Points, in no order, along strands that fork, close into loops and pass close to each other.
Points whose rows are less than 38 apart are linked; no others are.
J492: [  6 -22   6   9 -12  -4  -1 -16  -6   8  -8  -4   5  10 -13 -10 -21  24
  15   2  -3  12   6 -12  15   6   0  14   0 -16]
J657: [-28   1 -27  -6  -8  22  -1   2  17  21  12 -19 -15  -4  -1   9   2   9
   2 -13  -5   5  -9 -18  -2  31   1  -6  -1   4]
J531: [-10  12   5 -16  10  -1 -10  11  -3  -8  -6   0   5   6  11  23   1 -14
  -2   2  21 -10  15   6 -10  -6  -7   4 -11  16]
J255: [-21 -13 -20  -2  -2  20 -10  20  23  13  -9  -3  -1   5  -4   3 -13  20
  -8  -4  -4  -9  12 -15   3   6   3   9 -12  -3]
J432: [ 18 -15  19   3  22 -13 -20  35  11 -23 -29  11  21  14 -25  -6 -12   8
   7   4  15 -10  13   4  -2 -11  -1  22   3  -6]
J849: [ -4  -4   7 -11  -1  -5   0  -9  -1   5   1   4  10  13   6  -1  -7  -2
  26   1  10   5  12 -28  12   5  -6  12   0  -5]
J25: [ -2 -17   6  -8  18   4 -19  31  23  -8 -18   0  16   6 -16   8 -12   5
   5   4  13 -12  15 -13  -2  -6  -4  14 -11  -1]
J569: [ -7 -15 -11   2   6  10 -12  22  17   6 -14   6   6   4  -7   2 -13  14
  -8   2   1 -10  13  -7   4   0   1  12 -14  -2]
J761: [-13   8 -17  -7   1  10   0   4   4  14   3   1  -8  -3  12   9   4  -4
  -8   2   2  -7   5  -1   1   6  -1  -4 -13   7]
J506: [-28   1 -25  -9   3  21  -6  11  21  21   3 -20  -9  -5   5  13   5   5
  -3 -10   2  -6  -3 -19  -1  25  -3  -6  -5   6]
J238: [  1   8 -20   9  -8  11  11  -4   1  12  18   1 -24 -15   4  -6  10   0
 -24   3 -23   8 -14  15   0   3   8 -16  -5   1]
J947: [ 23   1  -2  19   6 -16  12   6  -2 -16   0  -2   7 -20  -3 -13  18  10
 -17  -1 -11 -11 -22  29  -9 -10   5 -13  10  -5]
J735: [-18  13  -8 -16  -4   3   5  -7   0  10   4  10  -5   9  19  11  -6 -13
   9   1   9 -10  14 -17  -1  -1  -1   8 -11   4]
J41: [ -4   4 -19  13 -12  11   9 -13   5  17  25  -9 -25 -16 -10  -6   2   7
 -15  -4 -28  16 -19  10   5  12  14 -13   3  -5]
J496: [ -2   7  15  -8   9   4  -7  16 -11 -16  -8 -16   6  -2  11  24  18 -20
 -16  -9  15  -4   3  30 -13  -3  -6  -8  -1  20]
J867: [  7 -10   6  -1  16   4 -12  11  13   9  -3 -22  18 -15  -4   3  10   6
   2  -2  11  -3 -11  -7   4  14  -8  -3   2   1]
J515: [  0   6 -20   9   0  11   5   5   2   9   4   4 -17 -13   7  -4   8  -3
 -28   3 -15  -1  -9  20   0   3   2 -13 -11   3]
J886: [-15  -4 -14  18 -24  13   2 -34  -5  17  14  -9 -23  -4 -22  -6 -19  10
  15  -5 -19  22 -16  -3   0  19   6 -11  15  -4]
J540: [ 12  -7   2   4  12  -5  -6  11   4  -1 -11   0  12  -4   1  -4   1  10
  -2   2   6  -2  -2   3   8   3  -5   3  -3   0]
J542: [  5  19   4 -12  -4  -5   9  -3 -14  -3  12  -1 -11  -4  18   4  15 -23
 -14  10  -2   3 -10  10 -17 -14   3 -22   0  13]
J119: [  8   9   6  -4   8  -3  -2  13 -10 -16 -10  -3   4  -2  12   8  16 -10
 -15  -1   9  -3  -3  33 -12 -13  -3 -10   1  12]
J912: [ 19   9  24   3  -7 -24  11 -19 -11 -13  16  -9  14  -1   1 -14  16  -2
  19   0   0   5 -16  -9   4  -8   1 -10  20  -8]
J793: [ -8  -9   2  15 -21   5  11 -48 -21   2  10   0 -11  -7 -18 -14 -20  -2
  22   1 -10  22 -11  -5  10   1   2  -9  19 -15]
J859: [  1  15  20 -17  10 -10 -11  18 -17 -25 -14  -8  14  14   8  13  12 -16
  -9  -7  18  -2  12  32 -13 -16  -1   5   7  14]
J782: [-15   2 -19  10 -19  14   5 -19   2  19  20  -9 -24  -5 -11  -4  -7   9
   2  -6 -22  18 -13   0   2  23   6  -8   6  -2]
J578: [-14   0  -6   0 -14   6  12 -26  -7  15  15   0 -11  -1  -1  -4  -4  -7
  16  -5  -7  19  -2 -14   5  12  -2  -3   6  -7]
J622: [ 17   6  21   6  -7 -16  11 -29  -5  -4  31 -14   9 -13 -10  -5  14  -6
  19  -7 -10   7 -20 -12   4  -4  10 -12  19  -6]
J698: [  1  -1 -12   9   5  12  -3   3  13  18  11 -19  -6 -20  -8  -2  10   9
 -11  -6 -11   4 -20   1   5  23   5  -8   1   0]
J946: [ -7 -12  -3  -1  -9   0   0  -8   1  10  -1   3   4  11  -1  -5 -13  11
  17   2  -2   9  11 -18  15   6  -3  13  -3  -9]
J446: [ -1  10  -3  -5   0   2   6  -6  -2  12  11  -1  -8  -5  10   0  11  -9
  -2   3  -3   3  -5  -3   2   4  -2 -11  -4   4]
J320: [-13   7  10 -16  -1  -5   7 -14  -4  10   4   5   5   8  15   6   1 -17
  23  -6  14   3   9 -32   4   7  -7   7   1   2]
J354: [-15  -8 -14   9 -32  12  11 -25 -13   7   0  25 -18  18   2  -9 -24  19
  -2   5 -20   5  19   0   8  -5   6   8  -7 -17]
J250: [-18   5 -22   3  -9  17   3  -5  12  22  18 -15 -18  -7  -5   2   3   9
  -1  -8 -15  10 -11  -8   1  28   3  -7   1   4]
J522: [-22  20  -2 -18  -1   0   8  -9  -4  12   8  -2  -8   1  24  19   2 -25
   2  -1   9 -12   6 -14 -12   3  -6  -5 -10  15]
J356: [ -2   5  -2   2   2  11  -4  -9  13  22  25 -27  -5 -22 -12   6  11   2
   2 -11 -13   8 -23 -10   0  26   9 -12   8   3]
J509: [ 22 -13   4  16   1 -14   1   5  -5  -6 -13   8   7   1  -5 -16  -9  26
 -11   4  -4  -2   0   8  14  -5   1  10   0 -11]
J863: [ 17 -11   1  11  10  -5  -3   8   8   4  -5 -12  12 -13  -6  -7   5  15
  -4   0   3  -2 -13   2   7   8  -3   1   2  -4]
J268: [ -7   2  -2  -8 -10  -5  10 -18 -12  -2   3  20  -5  17  13  -5  -9  -6
  15   4   0   4  16 -17  10 -10  -2   9  -4  -5]
J473: [  3   4  -2  -4   0  -7   0  -2  -7  -4  -4  20  -2  15   9  -4  -6   3
   5  10   2  -2  14  -3  10 -11   0  11 -10   0]
J975: [  7   8   0   8  -1   2   2 -15   9  16  32 -18  -7 -23 -12   2  11   2
  -1  -8 -21   9 -23  -1   4  11  12 -15   9  -1]
J56: [-16  -3  -8  -2 -20   6   6 -18  -5   2   4  24  -6  20   7  -1 -21   4
  16   3  -3  -1  25 -17  10  -9   4  21  -3 -10]
J543: [  1  -8  14  -8  16   7 -14   7  16  17   7 -35  17 -17  -6  10  17   0
   8  -6  13  -2 -15 -24  -1  23  -9  -8   6   6]
J840: [ 12  -7  -2   8  12  -1 -12  23   3 -16 -22  19   5   7  -4   0  -8   5
 -13   6   3 -10  13  22  -3 -12   1  12  -8   3]
J989: [ 20  10  20  -1   0 -24   4  -4 -13 -13  -1  -2  16   6   7 -17  14   5
  13   4   4  -1  -9   2   3 -13  -4  -6  16  -4]
J817: [-16  -7  -6  17 -23  12   4 -44 -15  11   8  -5 -16  -5 -22 -10 -25   3
  24  -4 -14  22 -12  -9   3  14   1 -11  18  -8]
J93: [-16 -10  -7   4 -25   7  10 -26 -14   3  -1  23  -9  19   1  -9 -26  11
  15   3 -10   8  20 -12  12  -4   1  13  -1 -15]
J229: [-11  10  -4 -15   6   2  -5   4   1   1  -2   8   0   8  14  15  -5  -9
   4   7  14 -13  16  -6  -2  -5  -4   8 -13  10]
J254: [ 21   9   7   9   3 -13   9   5  -5 -17   5  -5   7 -17   1  -6  25   1
 -13   2  -9  -6 -21  27 -16 -15   5 -20  13   3]
J638: [ 27  -9  -5  28   4 -20  15   4  -7 -16  -6   4   4 -15  -7 -20   8  22
 -21  -3 -11 -12 -18  28  -2  -9   7  -4   7 -11]
J220: [ -3   6  -8  -5 -18  -4  23 -26 -21  -5  11  18 -16   9  16 -11  -2 -17
   3   8 -12  15   2 -11   5 -15   4  -9   2  -9]
J98: [ 15  10  21  -8   7 -18  -5   6  -9 -12  -7  -3  16   6   8  -4  16  -1
   6   1  12  -4  -5  11  -3 -10  -7  -5  12   6]
J214: [  4  -6 -18  15  -2   8   4   6   4  10  -3   3  -9 -11   0  -9   1  13
 -25   1 -14   1  -7  15   5   8   3  -3  -9  -3]
J688: [-24  10 -14 -13 -11   9  11 -14   1  17   9   6 -10   6  17   8  -7 -10
  14  -7   3  -3   9 -22   2   8   0   6  -3   0]
J137: [ -4  -1  -2   7 -17   2  14 -34 -12   6  17   1 -14  -3  -4 -10  -6  -7
  13  -1 -14  22  -6  -7  10   3   2  -9  11 -12]
J759: [-14   7  -9  -5  -9   6  11 -17   0  18  14  -1 -12   0   8   1   4  -9
   9  -5  -3   9  -1 -15   3  14  -1  -5   0  -2]
J324: [  8 -22   8   6  13   5 -18  38  22 -23 -27  16   8  13 -30   0 -18   3
  -6   6  10 -17  20   3 -13 -10   1  23 -12  -5]
J34: [ -1 -16   2  -1   4  11 -16  33  26 -15 -18  15   6  13 -29  -2 -19   7
  -3  13  12 -21  25 -12 -10 -14   1  27 -16  -5]
J219: [-11  -1  -9   1 -26   4  23 -35 -20  -2  11  15 -19   4   6 -12 -10 -11
   7   3 -18  21   3  -9   8  -8   2  -9   7 -15]
J918: [  4  14  25 -18   9 -13  -9   9 -14 -13  -9  -6  13  11  11  10  13 -13
   2   0  21  -3   5  13 -10 -10  -8  -2   6  18]
J845: [ 14 -20  14   5  20  -1 -21  39  16 -31 -31  12  12  15 -25   1 -11  -3
  -1   0  12 -14  17  18 -11  -9   2  24  -1  -5]
J27: [  5   7   9  -7  15  -6 -15  22  -5 -29 -21   6  10  15   1  11   1 -11
  -7  -1  16  -4  15  32 -10 -17   1  14   1   8]
J371: [  8  -6 -16  19   0   6   4   3   6  12   4  -9  -8 -21  -7 -10   4  14
 -21  -3 -17   1 -18  13   5  14   5  -4  -2  -6]
J601: [ 17 -10  20  -2  22 -16 -19  28  10 -19 -25   2  26   8 -14  -3  -5  10
  11   1  18  -8   6   2   3  -9  -6  14   8  -3]
J602: [-16   6 -11 -10   7  14  -4   7   9  19   3 -12  -4  -6   8  14  10  -7
  -4  -2   6  -7   0  -7  -2  17  -5  -8  -9  12]
J106: [  2  15   2 -10  -3  -5   9  -7 -11   2  10   4  -9   1  17  -1  10 -18
  -3   6  -2   4  -5  -2  -5  -8  -3 -15  -3   7]
J714: [ 27  -9   1  21   4 -22   8   6  -9 -16 -13   6   8  -5  -3 -20   1  23
 -14   1  -6 -11 -10  23   5 -11   3   3   7 -11]
J924: [  8 -25   9  -1  22  -3 -19  27  20  -6 -21  -9  24  -2 -13   2  -7  11
   4  -2  13  -7   2 -10   4   2  -8   8  -4  -4]
J21: [ 15   5   8  10  -5  -6   8 -22   2   6  30 -15  -1 -20 -10  -3  11   3
   5  -5 -18   8 -22  -1   4   2  12 -12  12  -6]
J389: [ -1  14   0 -11  -8  -8  14 -15 -15  -2   8  12 -11   8  20  -3   3 -20
   3   5  -2   6   3 -11  -2 -12   0  -8  -3   3]
J892: [ 10  -2  -3   3  12   2  -8  18  -2 -15 -17   6   3  -2   8  11   8  -7
 -18  -2   5  -6   2  33  -8  -7  -2  -3  -6   8]
J651: [ 21 -19  20   3  22 -16 -17  27  12 -13 -24 -11  33  -1 -11  -1   0  13
  11  -5  18 -10  -2   2   1  -2  -7   8  10  -4]
J613: [ -9   7   8 -10  14   8 -10  16  -6 -14  -9 -13   7   2  10  33   8 -21
 -13  -7  20  -8  14  22 -12  -1  -7  -1  -8  19]
J24: [ -8  -9  -2  -9   8  12 -17  29  23  -9 -12   9   8  11 -15   8 -16   3
   3  10  15 -18  22 -14  -3 -11  -1  22 -14   0]
J415: [  5   4  -1   1  12  -2 -13  20  -2 -27 -19  20   0  14  -2   4  -7  -5
 -15   6   8  -8  19  30 -10 -19   4  16  -7   6]
J147: [  6 -12  -2   6   9   2 -12  22   9  -6 -20  16   7   6  -8  -1 -13  12
 -11   7   2  -8  15   4   1  -6   1  15 -12   0]
J11: [ 14  14  14  -3   2  -7   6   2  -5  -8  15  -9   3 -14   6   0  27  -9
 -10   2  -3  -3 -21  15 -14 -12   1 -23  11  11]
J823: [-17  14  16 -14  -5  -1  14 -21  -5  15  12   0  -3   0  13   8   9 -30
  15 -10   7   5  -1 -33  -4  10  -5  -4   5   8]
J407: [ 11  17   9 -10   0  -7   5   4 -16 -12   4  -4  -3  -3  13   2  19 -14
 -15   5   2   0 -11  21 -15 -16   0 -19   6  13]
J550: [ 5  0 -1 -3  6 -4 -4  7  0  0 -6  8  5  4  7 -1  0  5 -2  8  6 -1  6  0
  8 -3 -5  5 -8  3]
J144: [-18  18   8 -17  -6  -4  13 -17  -7  11  10   1  -6   2  20  10   7 -31
   7  -5   7  -2   2 -23 -10   2  -5  -7  -5  12]
J889: [ 12 -18   3  12  -8  -7   0  -3  -4   4 -11   4   5   8  -9 -12 -19  27
  -1   5  -4   6   6  -4  16   0   1  16  -6 -14]

A fork is a point with three links, a tip a point with one. Leave the first point through the second and follow the links. Name the first fork or tip that comes.
J93 / J56 | J543
J356 / J698 | J782
J889 / J509 | J407
J407 / J11 | J735
J782 / J250 | J446
J543 / J867 | J354
J918 / J859 | J255
J735 / J229 | J119

Name the points in between on the shortest way along the links from the first point to the second, in order.
J219 / J823 | J137 J578 J759 J688 J735 J522 J144
J578 / J11 | J759 J446 J106 J542 J407
J522 / J238 | J735 J688 J759 J578 J137 J793 J817 J886 J782 J41
J492 / J613 | J946 J849 J320 J823 J144 J522 J735 J229 J531
